Points on a hilly landscape, in no order, each with its height.
A ball rolls from a point to the lowest of its 2 nearest points, and stops where none of them is lower. Distance is the straight distance between rows; heights are no part of it.
zoz: [ 13 -26   6  42 -13 -26   5  19  -4  -2  29  10  25  -7  -9   1  18  32
   4 -13  11 -33]  h=399
Mibet: [ -5  22  28  37   8  12  16 -24  50 -33   1  30 -17  27  -4  27  23 -15
  25  -4 -34  25]  h=234
vanuz: [  2 -18   0 -60 -49  44 -39  12 -28   4 -22  28   9   3 -15  16 -45  40
  34  40  24  22]  h=467
Kibu: [ 12  -5 -54  49 -44 -19  11 -16 -19  73  -5  -6 -54  21 -58 -11  41 -33
 -47  -5  -1  -6]  h=363
rusab: [  5  42  61  -4  -6 -43 -23  -7 -11  16  16   3 -11 -36  45 -26 -44  14
   3 -42  32  22]  h=328
mozo: [ 32 -31   5 -32 -46  17  14 -15  42 -57 -52  28  19  -2 -24   4  15  20
 -11  18   6 -22]  h=529
lafa: [-12 -23  50 -75  28   2  16  17  19 -17  -4 -16 -31 -74  75 -12 -11  -2
 -37 -10  24 -33]  h=452
Savul: [  3  -2 -43  29 -41  13   3  -9 -18  32  -3  22 -68  21 -74   8  61 -28
 -12   0  13  14]  h=320
nuzo: [-11 -22   6  34  -6   7   1  22  33   1  22 -24  41 -32  -8   1   6  42
  -5  -7 -12 -33]  h=377
Lum: [-36 -15  17 -12  10  15 -18 -28 -24  -1   6   9  17   3  20   0 -29  60
  44  12  -2   7]  h=531
zup: [  2 -62 -88 -23 -36  60   0 -11  20  -2 -28  33  32  31 -68   4 -25   7
  17  41   2  38]  h=165
zikim: [ 22 -42  20 -54 -10   1  16 -28  28 -28 -67  12 -10 -21  18   3  13  41
 -12  11  -3 -33]  h=515
Popo: [ 37 -39 -15  24  35  -6   5  39  43  39  17 -31  -3 -41  16  17  12   3
 -11 -12 -45 -12]  h=707
mida: [-16  16  -2 -55  33  10   5  33  17 -37 -35   4  -7 -38  15   1   6  31
  22  40  23  10]  h=420
piva: [ -6   5 -29 -45  30  28 -25  15 -31  14   1 -42 -16 -39 -21  -3  -4  -5
  20   7  10  20]  h=501
vozuk: [  3   9 -10 -51  58   9   6  12 -33   9 -19 -42 -18 -25  17 -20   1  -7
 -10   8  12   7]  h=486
tur: [ -3  10   3  20  24 -11  43 -23  40 -19  13  11  72  13  -6 -28  -2  22
   8 -21  -1  22]  h=294
kemu: [ 37   4 -19  41 -33 -33 -12  23  16   2  16  18  23  27 -53  -6 -13 -50
   5 -31  31  55]  h=355
siz: [-28 -26  64 -68  -4  16 -36  17  29 -57 -17 -17 -20 -53  31  -1 -32  11
  15  26  37  -2]  h=430
bupes: [-19   9   1  18  -2  24 -28 -18 -40 -57  57   4  28  38 -37 -11   0 -34
  20  -4  24   1]  h=546
faz: [ 50   3  21   3   0  26  38   9 -20   6  12  12  -5 -25 -13 -29  13  40
 -37 -53  12  -4]  h=665
vuzab: [-47   7  -9 -14   7 -29   3  12 -18  38  -8  -1  18 -35  70  22   0  31
   4  24 -17 -44]  h=492
bima: [-25   5 -69   9  13   8  25 -11 -18  11 -17  -7 -21  51   1  15  12 -84
 -46  29 -17   1]  h=451
dapeg: [  4 -16  -1 -14  45 -37 -12  -5 -60  29   4 -28 -16 -10  39 -21  12   5
 -20  -7  -3 -51]  h=152
divif: [  7  17   1 -28   5 -11  15 -36 -33   2 -20  39 -14  16  22  17   9   4
  22  -2   1   9]  h=397
fuf: [ 33 -31 -55  17  13  23  26  27  26  50   4 -15   8 -21 -26  18  14 -11
 -30 -16 -31  11]  h=720
gige: [  8  -5  -4  12 -60  25 -28  30  14 -13  17  49  22  40  -1  52 -37 -32
  25  24   3  33]  h=664
Git: [ 25  12 -16  -8  57 -17  16  10   7  16   3 -26 -27 -31 -24   3  61 -32
  -2   6 -11 -10]  h=660
vusis: [  7 -22  18 -49  22   2  22 -19  29  13 -64 -32 -26 -27  34  -9  18  21
 -22  30 -31 -31]  h=499
livun: [ 14  -9  33 -60 -39  12 -17   6  10 -16   0  53  44 -35  69  39 -45  -3
  12  -2  10   6]  h=495
tar: [-26 -25 -40  30 -20  -1 -17 -49  28  28 -13 -33 -14  26 -67  -3  26 -24
  10   8 -23  17]  h=269
sez: [  6  26   4   8  59   9   2  13  36  12  37 -46 -14 -49   1   8  44 -38
  -5 -10 -28  -8]  h=647
Kivu: [-29  25  13  26 -34  21 -14  26 -40  20  40  17  -6 -20  -1  18  -1  49
  22   3   8  -8]  h=240
Vezal: [-16   6   2  11  -2 -11 -16  -2 -43 -13 -12 -14 -34  39  25  22  -1 -37
  -5  18 -13 -11]  h=512
rusi: [-35  25 -13  13  27  16  12  11 -36  25 -33  -7 -62  27  14  16  14  26
  12  36 -24  13]  h=538
fol: [ 22 -33   2 -19  22  32  20 -25  76  -5 -13  -7  23 -34 -14   7  -1  33
  11 -18 -36  23]  h=577
Tis: [  7  21  34   1  62 -12  11 -12  16  41  32 -43 -17 -44  48 -17  17 -29
 -33 -24 -37 -26]  h=628
Sabi: [-21   0 -35  38  34 -27 -18 -23 -26  14  45 -29  21  22   6   2  10 -51
   5   4 -10 -16]  h=547
sodoz: [-35  -6  69  19  37  -4  34  30  44  -5  19 -33 -29 -24  42 -42  13  44
 -18   1  -6 -32]  h=614
Lubu: [-45 -10  21  10  10 -24 -15 -20  28 -20 -42 -33  -9  12  -9 -23  14  46
  28  45 -12  -8]  h=623
Dinip: [ 16   5  12   0  -8  47   2  24 -26  -6  -3 -19 -48  24 -18 -16 -22  14
 -24 -18  -3  23]  h=443
ref: [ 11  41   3  44  10 -30 -12  -3  46  14  37 -24  17 -13 -27   3   5 -64
  -2 -34 -15  26]  h=296
Duna: [ -8 -38 -33  -9  11  43  -1 -20   2 -27 -10 -11  23   3 -36 -17   5  31
  16  27   1 -13]  h=303
tenim: [ -9 -21  37  -9  37  -6  15 -25  71  24  -7 -36   7 -37  10 -20   0  34
   0 -18 -35   9]  h=592
Bagi: [ -1  16  21  46  21 -27  24 -15  48   4 -10  11 -10  21  39  34  25 -11
   1   2 -48   5]  h=188
vos: [ -8   7  47 -80   5  13 -11  21   2 -38 -21 -16 -42 -56  35  -6  -8  -2
 -17   6  33  -7]  h=439
Lume: [  3 -52 -41 -31  33  11   3  -1  30  -2 -31 -43  23 -26 -22 -15  11  33
   5  35 -22 -30]  h=331
kugov: [ -5  19  34  42  21 -31   3 -16 -27   9  34 -22  17  26   6 -57 -40  20
   1 -43  10  22]  h=697
Sasa: [-26  24 -50 -30 -14  61  27 -56  -3  -5 -17  27  23  14 -46  -7   3  23
   4  21   1  19]  h=310
Fatu: [-10  51  28  18  12  23  15  31  68 -21  11 -43  19  -8 -10 -19 -15 -24
 -13  -9 -16  31]  h=344
dun: [ 35 -11  -6  37   3 -27 -36  32  39  50  35  -9   5 -42   4  29 -12   0
  10 -35 -27  15]  h=696
rad: [-11  11 -36 -26 -26  58  19   6 -57  24 -17  26  -8  19   4  14 -17  22
 -26  10  -4 -11]  h=127
romu: [  7 -28  -2  55  15 -42  26 -33   3   3 -12 -13   7  57 -15 -31  27  14
  -4   3 -17 -20]  h=79
tik: [-32  -3  30 -29   2  71  13  43  48 -18  22   7  15 -50   9 -11 -41  68
  17  12   6  19]  h=392
Kosig: [ 28  22  30  27  34 -44 -12 -13  25  29   3 -14 -38   8  11 -14  -7 -14
  23 -37 -24  50]  h=383
tef: [ -5 -21 -65  47 -27  -1  -6   2  -5  22  10  31 -34  36 -52  18  34 -65
  -1  -2  27  25]  h=279
Filig: [ 10  -3 -72 -49  22  23  20 -10 -30   6 -37  -3 -23  22 -19  14  27 -66
 -34   9  -3 -10]  h=478
kize: [ -2  33 -29 -27  -5   8  33 -28 -19   6 -51  28  -9  34  13  14   2  -9
 -12  13  -3  30]  h=372
Tumal: [ 43 -40 -31 -26 -51  18  13 -26  28  -6 -49  27  -1   4 -28  27  11  -8
 -20  -4  -7   7]  h=545
ditu: [ 25   4   1 -48 -29   8 -24  20 -44 -11  15  54  55  38  20  17 -54 -21
  32  12  36  29]  h=460
zama: [-15  16  48 -15  54 -21  13 -19  54  41  11 -54  -9 -55  32 -33  12   7
 -17 -13 -23  -6]  h=609
neta: [ 18 -23   7 -42 -55  19 -11 -12 -24 -14 -25  48  14  12  15  25 -26  33
  15  14   9 -11]  h=477
dasa: [-26  26   4 -30  -7  -4  16 -46 -14 -57 -37  14  20  21  -1  -9  27   7
  -3  36  13 -40]  h=184
mido: [ 21 -14  27  -8   9 -21 -10  17   6 -34 -10 -28  -4  -8  45  12   2 -41
 -29  -6 -12 -27]  h=428
dit: [ -3 -10  -9  66 -16   9  -5 -31 -17  -1  48  12 -10  42 -27   6  11 -29
  -6 -29 -14 -14]  h=471
fesem: [ 31  -5  -6  56   6 -60 -37  33  32   8  34   4  13 -26  13  40   3 -44
  14 -20  -8  -2]  h=687
mifi: [ 36 -24 -15  -9 -12  32  16 -28  46   6 -22  13 -11  -9 -52  16  17  22
   7 -18 -22  28]  h=562
zaze: [  3  40  56  10   7 -43 -23  -1  27  24 -10  -9 -23 -17  30 -17 -33  16
  19 -35  -2  53]  h=354
lagi: [ -4 -26 -57 -61  -8  46   0  19 -40 -29 -48  30  23  52  -7  -8 -38  24
   6  49  21  -2]  h=218
nozev: [-19  16   0   5   4 -17  -5 -41   8   3 -16 -48  22  14  -3 -21  -9 -14
  -9   2 -16   6]  h=726
duz: [-40   2  46 -24  30  13  47  10  19 -17   4 -17   2 -16  52 -41 -26  44
 -28   6  10 -19]  h=595
mubol: [ 19   5  14 -15 -22  -3  -6 -17  31  19   2 -14  19 -54  14  18  -2  -7
 -21 -31 -19  -7]  h=535
mepit: [-18  22  24  55  -7 -28   1 -39   7  -8  24 -30  32  46  -4 -33 -27 -22
 -15 -28 -13  21]  h=712
Davo: [ -9  29  15   3 -43 -11 -37 -16 -60  49  31  27 -12 -35  10  14 -10  35
  11 -26  10 -12]  h=274
bup: [-13 -35 -16 -34   0  -1 -56  10  -8 -39 -34 -29 -16  -6 -25  12  -5  13
  44  51  12  -5]  h=458
Tevu: [ 23 -42 -43  23  -4 -37   6 -30   2  30 -10  -3   8   9 -33  10  41 -33
  -8  -2 -10 -26]  h=353
bofof: [-13  32 -32 -41 -29  32  25 -43  16   4 -65  20   4  15 -17   3  -8  13
  -4  31  -5  42]  h=345
noba: [  2   9  -5 -25  81  -5  12  -4  12  19   2 -67   8 -31 -10 -43   7  -2
   6  -1  -5  31]  h=464
Nuku: [  7  12  40  14  36 -18 -26  10  20 -33  33   6 -15 -10  44  28  -3 -44
  30 -29  -9  17]  h=299
letuf: [-14   4 -15 -19 -11  55   5  12  30   0  17  14  47 -32 -16  11 -26  45
  18  13  -8  25]  h=378
gelud: [  1   8  -6  -2  24   5  56  22  14 -29   8  30  67   8   8 -26  -6  40
  14   1  21  15]  h=259
Tav: [  7  23 -12 -44 -65   7 -18   9 -73  17  12  52  54  29   2   5 -42  -7
   1  10  45  -1]  h=472
bar: [-13 -22 -47  14  -7   7 -35 -19  14  10   9 -11  15   3 -50  23   6 -24
  35  10  -2  26]  h=228
Giru: [-24  27  -4  57 -16  22  13  -1   9  22   9 -37 -21  29 -51 -27   2   2
 -32 -13 -22  15]  h=436
par: [-16 -23   7 -68  38  30  28  25  13  -8 -45 -20 -28 -46  58  -1   5  34
 -26  31 -14 -54]  h=484
gub: [ 16  11  13 -23  -9   7 -13 -19 -38 -63  22   8  35  10 -13 -14  14 -49
  -5  -8  38 -21]  h=551
perub: [  1   1   3  27  17  41  16  36  16   4  -2 -49 -33   2 -30 -19   4  15
 -30   0 -26   4]  h=463
Relos: [  0   3  24 -43   2  21  -3  26 -68  -7   2  26 -36 -17  18  -3   7  49
  14  -1  45 -22]  h=440
Gadas: [ -3  -4 -33 -62   4  23 -45  -6 -38   6   8  -8  13 -25 -28  25  -6   0
  45  18  18  25]  h=510
Dagi: [-20 -46 -68  -1 -17  45 -22 -14  21   6  11  21  36  20 -56  28 -21 -11
  43  23  -1  45]  h=200
dadut: [  0  10  32  -5 -15  -6   0  43 -41 -34  11  10  -3   4  12 -13   1  23
  -6   2  37 -21]  h=424
rudoz: [ 23  10  20  26  12  10  15  13 -24   5  41 -10  18   1 -18 -47 -21  24
 -12 -52  17  19]  h=682
Kab: [  3   4  -2  22  71   0   9 -12   8  44  27 -55  -5  -4 -22 -38  -1   1
  16 -33 -24  41]  h=432
Vabid: [-28  -1  38  -4 -17  14 -28   1  49 -49 -14 -50   2 -17 -18 -15 -12  -3
   1  12  -8  -9]  h=409
niz: [  4  29   9 -10  21 -69 -25  -5 -26  53 -28 -21 -42 -11  54   3  -8 -15
   0  10 -14   7]  h=431
Dem: [-12 -60   3   5  18   7   2  38  51 -21 -11 -41  25 -27  -3 -20   1  50
   2  23  -4 -33]  h=356
sor: [-27   8   5   9  16 -33 -23 -15   7  22 -30 -11 -20   0  -4   7  23  30
  41  30  -9  20]  h=637
kidil: [-19 -38  -4  45  12  -2   3 -24 -13  -3  -7 -33 -23  51 -41 -22  20  24
   5  18 -21 -13]  h=141
nulu: [ -5  50   7  44 -17 -37 -19  22  24  -5  28 -16  28 -18 -42  -1  19 -28
  12 -10  16  11]  h=261
vuk: [ -5 -24 -46   7 -20   7  -8 -34 -13  -8 -12  35 -26  59 -60  11  24 -47
  23  11  28  36]  h=233
tipe: [-23  28  46 -35   4  12 -21  21 -31 -19  18  33 -19 -10  72  27 -30  -3
  32   6  23  24]  h=437
bek: [ 19  23  50  14  30  -7  -6   6  28 -51   1  19 -47  15  13  27  21 -26
  25 -16  -7  23]  h=270
Piv: [ 24  18 -37  35 -74 -36 -28 -31 -22  46  22  25   3 -20 -21  11   5 -46
 -50 -25  12 -30]  h=516
Zotid: [  5  -4 -20  -7  22  25  31  56  19 -52 -35 -27   9  22  -8 -34 -16  40
 -15  51  11   3]  h=253
zuz: [-25 -24  43   9  24 -76 -11 -20  35  -6 -32 -33   5 -15  12 -30  31  47
  31  23   3 -21]  h=607
sen: [ 33  20  24 -22  38 -16  58 -17  23 -10 -12 -10  -3 -33   1 -37  55  12
 -34 -17   4 -27]  h=553
bevi: [ 15   2 -55  66 -16 -55   7 -16 -27  68  10  27 -47  22 -27  -1  38 -62
 -50  -7  -3 -25]  h=400
zelo: [-25  12   4 -20  -2  -4  26   8  19   7 -11  45  23 -34  57  42  10  41
  17  22 -10 -14]  h=474
tudo: [-30   5  48 -35 -30  16 -52  -3  51 -57 -30 -23  -7 -25   6   8 -18   7
  27  32   7   6]  h=422
Gira: [-32  12   1  38  -6  12 -15 -29 -45 -16  21 -12 -43  42  -7  14  24 -30
 -13   9 -19 -32]  h=496
gifen: [  9   5  24  37 -15  -5  11 -23  40 -24  28   6  69  23 -45 -32 -16  12
  18 -36  11  23]  h=325
ziba: [-12 -39 -28 -37 -30  23 -47  20 -47 -22 -21   6 -18   7 -17  34  -2   8
  29  50  19 -29]  h=468
Deze: [ 36  14  36 -42 -41 -33   3  25   9  -5 -14  54  20 -37  64  19 -34  14
  -4 -13  26   5]  h=504
gadun: [-10 -22 -49  59  12  -3  -1 -10 -16  67  29   7 -24  30   3  29   3 -17
  -1  -8 -38  11]  h=341
doma: [-17  24  -2  39 -32  49   4  19 -31   6  31  23 -31  17 -27  24  11  10
  -2   5 -11  -3]  h=206
rafen: [  5  14   1 -13 -64 -24 -39 -12 -73   9  20  27  24  13   6  17 -24 -17
  -5  -4  30 -23]  h=483
Fuge: [ 24  10  12  25 -53 -20 -28  24  17 -19  19  53  20  10   3  55  -4 -36
  26   3   8  13]  h=669
viru: [-48  32  28   4  25  19  15  -9   4  26 -24 -25 -52  -7  23 -11   2  51
   4  22 -38   7]  h=556
duf: [-27  11 -44  12 -10  71   9   5 -48  25  11   9 -40  21 -21  19   1   4
 -20  10 -17   4]  h=170
sige: [ 28  33 -17  14 -12 -53  -8   6 -10  54 -24   5 -40  -8   3  22  16 -28
  -9   4  -9  16]  h=408
tega: [ -2 -25 -24  52  37 -14  15 -12 -53  36  29   3 -10  43  16 -11  -1  10
  -5 -19 -18 -19]  h=297
Til: [ -2  -9  32  13 -29  18  17  41 -17 -47  -2  20   4  35  29  -2 -30  25
 -18  12   7 -27]  h=441
Bufub: [-39   2  24 -60  35  50  13  34  47 -45  -8   1 -12 -54  19 -28 -28  63
   9  31  26   9]  h=405
fiz: [-16 -18 -42  30 -23  18   6  -2 -34  19   8  22  14  57 -30  -6 -24  24
  22   9  11  26]  h=252
rel: [-16 -19 -40   2 -14  65  19 -49  34 -29 -21  21  12  15 -58  -9  13  42
   3  29 -23 -10]  h=267
tida: [ -5 -21   5  22 -31  13 -24  29  38 -27  -3  26  23  31 -19  26 -34   9
  48  22  -7  44]  h=658
Sas: [-29  -7  -4  24  27 -13 -27  -5 -38 -35  40 -15  24  24  17   3 -12 -25
  33   5   8  -9]  h=530
Gek: [-18  18   9 -47 -22  41 -30   5 -37 -10  25  32  25  16  38  35 -47 -16
  33  18  12  27]  h=450
vupor: [  2   0 -19 -23  -1 -33  15 -42  -6 -38 -50   6  15  25 -39 -20  36   3
  14  34  20  -3]  h=137
vumeg: [ 13  28  43 -20 -43 -20 -16  -5 -36  21   4  17 -15 -34  19 -11 -20  35
 -11 -30  30  -2]  h=302
tofo: [-14 -24 -43  36 -14 -14  -9 -33  20  49   1 -40   1   2 -43  10  42 -30
 -20  10 -38 -34]  h=316
raguk: [ -7   9 -65   0 -17  14 -18   1 -36  61  18  12   8 -21  10  42  -2  -9
   3  -2 -14  -3]  h=414
tidi: [ 17  16 -21 -27 -14  27  15 -13  14   0  -7 -24  13 -37 -28   7  29 -29
 -38 -14   1  -8]  h=518
mora: [ 24   2 -21  47 -22 -31 -27   8  51   9  19   4   7   3 -54  20  13 -75
  24 -34   4  48]  h=330
Rez: [-59  -1  11 -16  31  -4  -7 -25 -16   2   7 -14  13 -17  54   9   0  37
  22  22 -13 -32]  h=511
punen: [ -9 -16 -61   7 -26  12 -11  -3 -59  30  21  45  14  48 -11  22 -21 -35
  18   4  23  24]  h=286
mepa: [  0  -4  41  -9  42 -58   7  -3 -18   5   2 -52  -9 -19  33 -52  13   0
 -26  -4  16 -47]  h=91
buva: [-25  19 -72  48 -21 -12  26  -6 -10  53  -3   8 -13  49  15  19   2 -71
 -51  19 -27  -3]  h=423
lek: [ 19 -18  -2  20  -8 -20  11  -1   1 -10  -7 -27   6   5  18   2  24 -32
 -52  -3 -25 -64]  h=448
fofon: [ -2  21 -15  58 -38 -12  25 -16   3  41 -11   0 -31  39 -35 -15  21 -12
 -42  -6 -14   3]  h=402
gorob: [  4  -6 -42  -4  -4  47   4  11  -9  34  28  21  25 -13 -13  27 -19  13
  21  -9  -9  25]  h=394
telu: [ 38   4   7 -32 -41  10  14  21 -10 -38 -15  36  35  11  31  29 -22 -34
 -31  -5  15 -22]  h=525
noto: [ 30   1  19  -3 -29  37 -21  24  -9  -7  25  -2 -10  -2 -14  12 -40 -14
   3 -29   3  27]  h=427
nipa: [-14   0  64  -8  33 -72  23  -6  71 -13 -27 -27   3 -30  35 -32  38   7
  -1  14   1 -29]  h=589
dopit: [-10 -13  55 -43 -19 -15 -51  41 -31 -21  12  20   3 -16  54  20 -48  15
  36  14  40   6]  h=449
votel: [ 49  -8   7 -56 -26  25   9  15 -33 -62   1  22  43   3  -9 -10  -9 -32
 -25 -13  40 -27]  h=539
damud: [ -3 -10  27  59   4 -51  16  -2  35   5 -16 -10   8  37  13  -4   6  24
   3  -1 -28 -10]  h=136
Val: [ 15  18 -44  18   8 -56  12  -4  -1  22 -16   3  17  14  -3  10  22 -33
  -8  14   3   5]  h=384
kebo: [ 16  -8  18  28  18 -62  20   9  -4  17  -1   6   2 -23  13 -11  53  39
   8 -10   5 -44]  h=426
mal: [-17  23  24  17  16 -13  -1  36 -20   0 -17   0 -59  19  45  25   6   5
   8  29 -14   2]  h=526
lunuv: [-17 -11  60  16  63  21   7  49  68 -14  19 -22 -38 -15  32 -13 -33  27
  26 -19 -23  36]  h=352
neza: [ 15   0  46   3  16  42  35  -2   9  11  28 -22 -19 -27  17 -26 -11  41
 -40 -51 -19  -9]  h=648
zef: [  2  19 -19  31 -79 -51 -39 -12 -38  37  16  20  23   0 -28  -3 -10  -7
 -12  -7  32 -18]  h=498
gemat: [ -6 -25 -35 -57  28  35 -24  -1  -3 -67 -45   3 -18   4 -10   7  10  11
  24  63   2 -30]  h=445
Ziz: [ 32   1 -21  18   8 -24  -8  40 -10  -6  20 -16  28  25 -41 -20 -22 -23
  18 -14  33  53]  h=374
rume: [-18  24  -2  -6   7  51  11  22  44 -18  10 -23  33 -23 -14   3 -24   7
 -10   6 -12  28]  h=364
fitol: [-24  -4  15 -75  44  -3  20   7   4  11  -9  -9  -5 -57  87   7   5  -7
 -34   2  -6 -56]  h=469
giguf: [ 24  -4   9  73   9  10  -7 -17  32   7  52  -7 -27  19 -46  -2  19 -39
 -14 -60 -32  -1]  h=442
fatem: [ 29   5  43 -20 -30 -20 -18 -30  33  -7 -11  21  23 -35   6   3  -8  14
  10 -39  14  21]  h=549
muf: [  4  -7  -6 -42  17  26  -8  13   8 -58 -17  11  -4 -18   3  29  20  -8
  15  30   2 -17]  h=433
Muv: [ 20 -18 -22  23  47 -25   8  29   6  22   2 -41  14  19 -29 -39 -20  13
  15 -17   5  54]  h=396
pur: [-10   4  41   7  10 -49  27   4  22  12  -9  42  -5 -43  54  21  39  47
  12   4  -1 -33]  h=454
fipa: [-27 -33 -37  52   1   6   6 -10 -10  39  -2 -27  11  43 -44 -25  -7  46
  11   6 -15  13]  h=202
Sano: [-53  16  53 -17  29  19  17 -19   9  -3 -13 -16 -31  -2  31 -42 -18  73
   5  12  -3  12]  h=575
Raru: [ 17  34 -13  21 -43 -20 -21 -29  18  44  19 -14  20 -44 -18   8  -1 -28
 -35 -32 -16  -7]  h=537
zunat: [ 15  11 -55  16 -14  -4   6 -20 -69  33  33  60 -12  43  -9   7  -3 -62
 -12 -25  26  14]  h=318
Zivin: [ -3  10 -68  70  -4   8  37   5  -1  59  28  28   1  35   0  24   4 -47
 -40 -10 -26  15]  h=385
rit: [  8  21 -56 -44  15   4  20 -34 -16  22 -23 -19   9 -14 -33  -7  41 -47
 -20   4   7  -5]  h=500
Fen: [ -4  11 -24 -19  27  32  41  59  -9 -41 -14  14  36  13   9 -13 -16  24
  -2  33  20   0]  h=220
mazu: [-14  -5 -56 -44  11  48  26   1 -39  -7 -51   9  -7  31 -14 -15 -12  30
 -12  32  -2  -5]  h=177
Rukul: [ -4  10 -15 -51  11 -32 -17 -27 -54  32 -50   9 -27   1  50  23  -6  -5
  14   3  -1   5]  h=418
Zun: [-16 -25  56   9  21  11  -7  28  32 -35 -14 -23 -35  19  27 -16 -34  35
  13   2 -10  16]  h=375
raz: [ 26 -21  43  -8   0  24 -14  20  -4 -30  14 -18 -13 -14  32  -6 -40 -14
 -25 -33   1  -1]  h=410
Kes: [ 13  20   0 -49  11   6  28  -6  -5 -12 -13 -22   6 -44   6 -15  42 -18
 -44  -8   6 -46]  h=534
Rir: [ -4  50  -3  20  15  -1  12   2  59  -5   3 -43   9   0 -32  -4   8 -66
  -9  -7 -23  42]  h=323
Pago: [ 13 -16 -36  -7  59 -34 -13 -25 -83  52   3 -22 -30  16  31  -8   7 -37
  -4  -8 -19 -33]  h=199
kek: [ -7 -32  55  -4  -5  11 -17  19  19 -41  12 -36   3 -14   6 -25 -31  28
   3 -10  20 -10]  h=393
bivo: [ 31   1  -7 -39 -12   3  10   9 -80  27  -7  44 -13  -9   1   1   5  44
   2 -25  30 -15]  h=453
pitid: [ 43  -5  24  48   4   2   7  -3  21 -14   8  -3 -46  21 -52  -4  32 -24
  -3 -40 -17  13]  h=412
zomon: [ 27 -17 -13 -36 -12  12   8 -15 -73  10  19  51  38  13   5  -7 -21  28
   3 -35  27 -17]  h=470
pim: [ 10   5 -16  11 -16 -27   4 -36 -13 -13 -16  23  -4  32 -49  -4  26  -5
  30   3  28  31]  h=185
zorem: [-12  -4  58  20  43   0 -12  51  53 -21  34 -12 -19 -23  47  11 -14 -17
  16 -29 -13  17]  h=327
vak: [ -3  -3 -75  50 -44 -18  -2 -21 -48  51  25  63 -31  32 -10  10  23 -83
 -47 -18  23 -20]  h=362
rapat: [ 19   5  41 -17  40 -40  45  -4  64 -39 -21  -1  26 -23  10 -36  36  12
   5  -4  14  -2]  h=573
mulo: [ -5 -14  75  20  34  19  23  12  33 -14  37 -17 -26 -27  40 -30  -3  20
 -30 -43  -9 -25]  h=631
lites: [  3  39  34 -18   2  18  -4 -20 -38 -28  26  55 -29   6  36  34   5 -17
  26 -15   8  12]  h=421
Sinag: [ -3  31  42  26  22 -77   1  21  15  19  21 -58   9 -20  16 -59   7  -7
 -16  -9  13 -18]  h=160
tiva: [ -2  48  27  55   5 -67 -10  32  12 -10  43 -19  32 -18   2 -23  14 -12
  -8 -16  22 -21]  h=219
ponon: [ 27 -13  20  32 -31  -1  15 -23  21 -47  17   5  50  16 -55 -22  12  -7
 -16 -35  15 -15]  h=351
danef: [-10 -13  21  32 -21 -13 -30  11  28 -10 -16  19 -20  12 -17  29   6  29
  62  17  -5  30]  h=650
fasa: [ 12 -32 -63 -53 -49  61   0  16  -4 -23 -26  52  40  45 -52   0 -39   2
  10  59  21  18]  h=205
dade: [-12  -1  -9  22 -15   7  21  22 -16 -34  -1 -11  21  19  12   0   7  -8
 -40  14  -7 -54]  h=461
buned: [ 31 -19  50  42   5 -13  10 -13  30 -40   6 -23   1  19 -34 -35   5   6
 -14 -47  -6  -9]  h=380
mavu: [ -3 -23  23 -35 -43  14 -68  30 -48 -21   8   6  -5  -2  -1  27 -29   9
  50  30  25   0]  h=459
ril: [  0  -2  39 -52 -52  26 -16  11  10 -45  -2  47  35  -7  30  20 -32  24
  17  23  23 -12]  h=487
kis: [ 11  29  11  46 -20 -55 -33   6  -5   9  37  46  13  -7  29  54  10 -39
  20  -9  -4  -9]  h=677
suv: [ 52  18  -7 -32 -46 -29 -17  23 -25   6 -11  41  22 -15  41  27 -37 -31
 -16 -11  19   0]  h=514
kimaf: [ 16 -10 -42   9  23 -21  20 -47 -72  50   6  12 -16  42   7 -16  16 -11
 -21 -26 -11 -17]  h=251

Two balls start at each pair of points below. Name the first point that both come to, or write none.
dun, Muv => mepa
Kes, piva => mepa
Sano, tik => none
Bufub, vozuk => ref

Call two points neighbours if one is among the 2 nearest of the other. Go from one point of each pair to the other, from neighbour to neighbour, staying as low as possible. Name the highest point that can't be avoided.
mubol, romu => Raru
Kibu, romu => bevi
rel, zup => niz
Kibu, dadut => dade
rad, zup => lagi
